Points, in no order, along strands that fork, close into loops and pass close to each other.
In the rows, 100 means zero.
Points whose rows are less than 74 apart are linked; no others are.
mel: [129,134,114,82,96,136,120,142,79,112,114,138,107,134,81,72,81,122,103,148,101]
zuv: [129,71,87,82,102,80,157,116,120,89,86,114,72,68,134,118,129,98,114,83,106]
Tepu: [134,92,103,124,118,90,56,60,90,81,77,109,86,134,80,72,80,77,119,99,96]
Tum: [95,61,81,91,124,95,137,127,130,151,107,113,120,100,124,97,115,83,97,95,100]
zez: [77,135,119,128,100,93,70,75,100,112,103,61,74,99,138,126,126,87,103,102,140]
luta: [92,103,118,97,115,78,76,90,83,122,91,85,88,94,118,91,98,127,92,92,112]
geg: [80,58,101,115,108,82,103,91,93,91,94,77,90,91,80,100,77,139,75,57,108]
dip: [70,118,96,88,58,115,102,116,103,57,120,81,105,60,77,124,103,103,70,112,92]
toza: [95,96,70,128,94,91,112,98,100,82,106,96,136,125,116,108,121,73,134,60,56]
Nekop: [95,100,101,113,98,109,63,64,94,79,80,72,82,104,73,104,87,88,90,92,120]
Diz: [73,53,78,118,102,99,114,101,106,90,105,64,116,105,79,99,84,103,88,49,90]
gezo: [103,79,95,64,111,82,127,99,96,104,81,113,79,79,109,112,116,110,104,83,108]
piti: [135,105,112,103,115,110,61,64,107,102,112,113,93,88,91,145,111,75,96,120,94]
geluf: [62,68,93,79,85,86,128,120,115,76,90,134,99,103,60,76,86,108,90,82,61]
Pip: [122,123,89,119,75,125,92,89,80,81,103,62,80,76,99,152,99,83,107,124,144]
fenen: [125,58,74,100,111,94,154,114,130,111,103,112,106,84,122,118,135,74,104,95,108]
Botap: [108,84,81,64,85,115,115,88,83,61,95,89,81,73,85,136,84,97,93,80,119]
gerot: [108,87,95,128,110,107,76,75,99,100,95,82,104,119,98,110,94,77,100,83,107]
guv: [128,123,122,119,120,136,60,90,89,108,119,107,101,130,93,113,73,108,99,122,104]
vog: [83,64,95,103,123,91,113,108,124,130,125,99,129,95,116,112,112,100,87,68,77]
rinip: [81,102,118,107,103,124,85,115,107,112,131,80,110,105,69,99,66,135,51,103,97]
lopim: [101,99,116,83,91,131,101,110,73,126,87,113,88,92,88,103,92,118,75,137,143]
nuzi: [75,68,80,90,101,110,120,99,108,112,69,73,97,76,94,94,98,99,70,72,133]
Bele: [59,92,102,70,79,91,131,135,123,91,94,143,103,85,72,76,98,87,84,111,80]
sobu: [114,63,101,102,115,108,88,78,120,96,88,112,100,83,63,106,85,81,67,108,109]
Lesor: [147,86,117,133,111,78,88,81,120,71,106,89,82,51,106,138,115,117,85,89,104]
doruf: [128,101,85,115,99,128,105,90,117,105,109,86,111,72,124,160,123,53,96,105,124]
boka: [133,93,88,98,109,132,86,78,91,102,97,101,105,94,88,143,100,60,93,116,121]
Nevu: [81,52,69,109,123,109,121,117,112,118,122,91,134,124,101,87,83,102,99,58,79]
podi: [105,133,121,113,129,129,65,106,94,112,114,100,98,142,116,81,59,137,102,122,106]
las: [73,80,95,79,79,129,118,118,82,112,94,97,86,80,72,112,84,113,62,111,141]
fam: [75,78,83,73,91,113,119,100,98,89,92,78,83,60,84,141,91,100,66,82,129]
dotuv: [110,52,85,126,113,124,94,99,110,101,83,96,98,106,62,73,62,92,69,101,120]
Ganat: [66,92,90,94,106,132,125,149,106,134,122,82,121,120,113,72,69,141,71,105,108]
gopad: [120,111,73,124,84,138,94,108,108,110,106,65,99,77,97,156,105,64,87,128,151]
doraf: [102,130,121,84,98,104,99,122,77,133,118,103,104,91,121,103,120,137,92,124,118]
Posar: [111,122,112,116,103,123,69,81,110,99,134,92,108,109,95,130,110,93,84,123,95]
suvef: [93,70,82,97,94,66,120,97,115,79,84,113,106,118,66,58,83,91,113,73,61]
bel: [113,139,112,100,86,71,102,117,114,115,112,114,111,115,116,61,119,109,141,128,63]
falal: [74,100,88,100,99,89,70,62,85,72,74,77,95,123,72,77,79,83,102,74,95]
revuz: [81,95,101,96,99,68,119,116,94,109,74,90,101,99,117,43,104,113,110,100,107]
Mobep: [73,117,107,114,96,125,106,142,110,104,129,79,124,111,93,70,74,141,74,105,86]
Mub: [115,108,109,95,131,115,112,124,94,159,121,117,119,128,137,85,80,117,119,117,105]
Mive: [88,98,87,139,100,85,91,75,94,75,91,87,119,142,117,92,102,77,134,56,74]
Gan: [74,91,94,113,108,109,119,139,81,136,110,67,114,126,123,72,61,156,110,83,117]
rus: [129,113,118,68,100,91,98,83,118,93,74,135,70,43,92,120,108,76,96,137,116]
topo: [98,130,99,107,77,110,114,123,73,94,121,88,120,117,108,81,112,126,124,107,85]
logu: [98,79,70,60,114,104,114,89,113,134,76,122,109,117,94,107,95,43,117,86,102]
mugin: [106,93,125,115,124,70,76,83,116,94,116,83,98,68,115,136,120,126,85,78,82]
zof: [103,120,111,120,105,62,78,60,107,77,83,88,81,109,132,106,126,85,141,71,83]
gipu: [119,121,108,106,73,117,102,102,74,85,114,80,82,69,100,142,106,126,102,130,132]
bep: [121,97,98,71,103,97,104,93,129,91,103,127,92,61,82,132,105,75,83,122,92]
dat: [90,140,127,107,98,98,75,101,90,129,111,80,87,102,141,116,134,120,107,114,123]
Vimif: [76,125,84,67,76,72,112,98,114,62,95,95,106,79,107,99,115,81,114,94,65]
netot: [91,80,107,104,120,92,104,103,76,133,102,87,102,115,116,85,82,136,111,80,109]
vok: [97,110,100,108,116,132,98,123,100,118,107,102,119,141,123,69,64,116,110,115,111]
Viti: [98,134,101,85,86,70,91,96,116,96,107,115,103,98,104,84,125,86,125,112,69]
vovan: [84,112,86,115,80,79,87,76,103,54,82,65,104,109,99,80,109,82,117,68,78]
pabi: [123,69,75,118,126,110,117,112,120,144,103,125,135,127,116,100,99,60,110,101,97]
Mur: [116,97,97,72,84,105,115,92,97,53,88,124,82,65,77,125,93,80,92,102,92]
saneb: [103,114,144,73,103,104,82,104,72,133,86,141,78,84,88,103,96,129,87,144,123]
Sipi: [80,73,105,77,101,74,111,89,76,89,72,101,79,80,90,98,98,131,95,63,108]
tova: [131,115,130,84,113,96,77,86,96,124,85,128,77,72,99,109,110,104,94,147,119]
Siz: [102,102,103,145,114,106,68,88,114,92,111,86,110,132,101,78,86,87,100,98,78]
Fekob: [95,110,112,141,123,96,72,89,110,99,118,108,111,156,117,73,71,100,128,77,62]
gozo: [112,110,101,96,112,135,65,71,77,123,89,102,96,117,94,125,88,67,102,117,137]
Veka: [120,135,115,107,106,107,55,66,81,107,92,107,80,137,110,106,106,58,127,119,121]
molig: [71,126,106,87,74,112,81,104,112,89,110,100,110,88,73,99,98,88,63,125,93]
robi: [106,113,101,107,114,113,83,85,85,126,110,125,118,137,124,120,105,73,123,95,92]
bedo: [132,98,102,127,107,69,94,83,100,90,90,107,100,108,107,103,114,85,140,85,76]
nez: [128,104,121,113,76,103,111,111,73,68,138,95,74,46,99,144,104,155,85,117,118]
mer: [90,52,77,114,113,116,118,104,124,121,67,76,99,95,79,78,80,79,65,87,146]
bil: [131,113,109,114,79,142,142,155,86,98,119,130,98,109,88,71,110,120,92,149,119]
Zunit: [120,118,117,136,114,102,51,55,104,78,96,107,79,137,96,89,102,53,115,114,104]
somel: [109,148,109,89,96,132,101,125,71,108,121,107,116,136,89,86,94,128,101,124,94]
Kat: [58,103,93,65,66,88,152,142,116,95,80,136,94,83,102,63,125,97,96,118,95]
Ratoz: [110,115,116,78,107,99,114,140,93,146,122,128,108,111,121,83,104,134,104,120,89]
fulu: [66,112,102,89,70,74,126,129,93,90,65,114,96,93,96,41,113,103,107,115,93]
Lofu: [97,97,92,65,111,108,97,89,85,140,91,114,113,113,117,128,110,76,118,95,111]
totur: [70,123,114,83,100,69,67,71,105,95,91,76,87,85,120,112,116,120,97,81,96]
Vetur: [123,101,125,105,87,79,100,97,97,62,113,93,72,36,115,141,107,130,82,103,112]
mar: [103,99,79,133,66,105,136,127,92,55,109,86,113,106,86,55,115,110,108,102,76]
nubup: [58,108,112,54,106,75,78,78,125,100,89,88,88,65,101,117,102,100,67,76,83]
madot: [90,89,121,79,115,62,82,85,126,94,105,102,89,48,102,133,114,127,65,82,73]
Ziper: [102,91,83,70,95,67,134,100,116,80,97,115,94,89,100,105,107,99,125,82,77]
zubo: [115,66,61,94,106,109,130,107,134,122,95,124,115,114,86,86,106,45,103,98,97]
simu: [125,85,113,97,116,80,77,69,83,100,87,132,87,122,75,82,76,111,117,107,85]
mus: [100,125,87,131,69,90,121,125,82,66,125,77,124,112,115,82,135,113,133,91,75]
vomok: [81,124,115,128,104,79,73,69,111,101,81,71,88,114,140,95,126,83,119,76,116]
mol: [106,101,85,108,66,133,152,144,88,80,113,112,112,111,82,63,111,111,104,126,95]
kagi: [99,120,89,95,94,88,102,92,89,68,122,97,121,107,131,131,122,87,132,77,65]
Dumun: [54,112,122,76,93,103,82,110,99,110,112,95,108,90,82,99,98,130,62,99,92]
suv: [131,113,105,83,104,71,88,71,81,96,82,127,89,107,93,109,107,94,142,102,87]
Tis: [91,72,79,117,104,97,93,95,101,72,89,97,116,134,68,46,67,99,102,85,58]
Pege: [105,107,91,103,96,63,120,117,100,120,80,111,105,117,129,47,106,108,143,114,89]

A tip is a point with one link. Name the tips that can be reached along the links from each point below, in the order of the rows.
Pip => dip
gerot => Fekob, kagi
Kat => robi, Tis
Mur => sobu

A fork is a point with three links, a tip a point with one. Leave the first point through the second and follow the links. Name the first fork or tip that comes.
Gan, netot => boka
doruf, gopad => dip
bel, Pege => Tis
Kat, fulu => gezo
Botap, Mur => fam
Fekob, Siz => kagi
kagi, toza => Fekob

Name the points in between on the shortest way along the links from the first point to the second, in order.
doruf, Ganat => gopad, Pip, gipu, nez, Vetur, Lesor, mugin, madot, nubup, totur, luta, netot, Gan
Tum, revuz => fenen, zuv, gezo, Ziper, Vimif, Viti, bel, Pege
Vetur, vok => nez, gipu, Pip, gopad, doruf, boka, piti, Posar, guv, podi
suv, guv => simu, Tepu, Zunit, Veka, gozo, boka, piti, Posar
Sipi, Tis => gezo, Ziper, Vimif, Viti, bel, Pege, revuz, fulu, Kat, Bele, geluf, suvef
geg, Lofu => Diz, Nevu, vog, Tum, pabi, zubo, logu
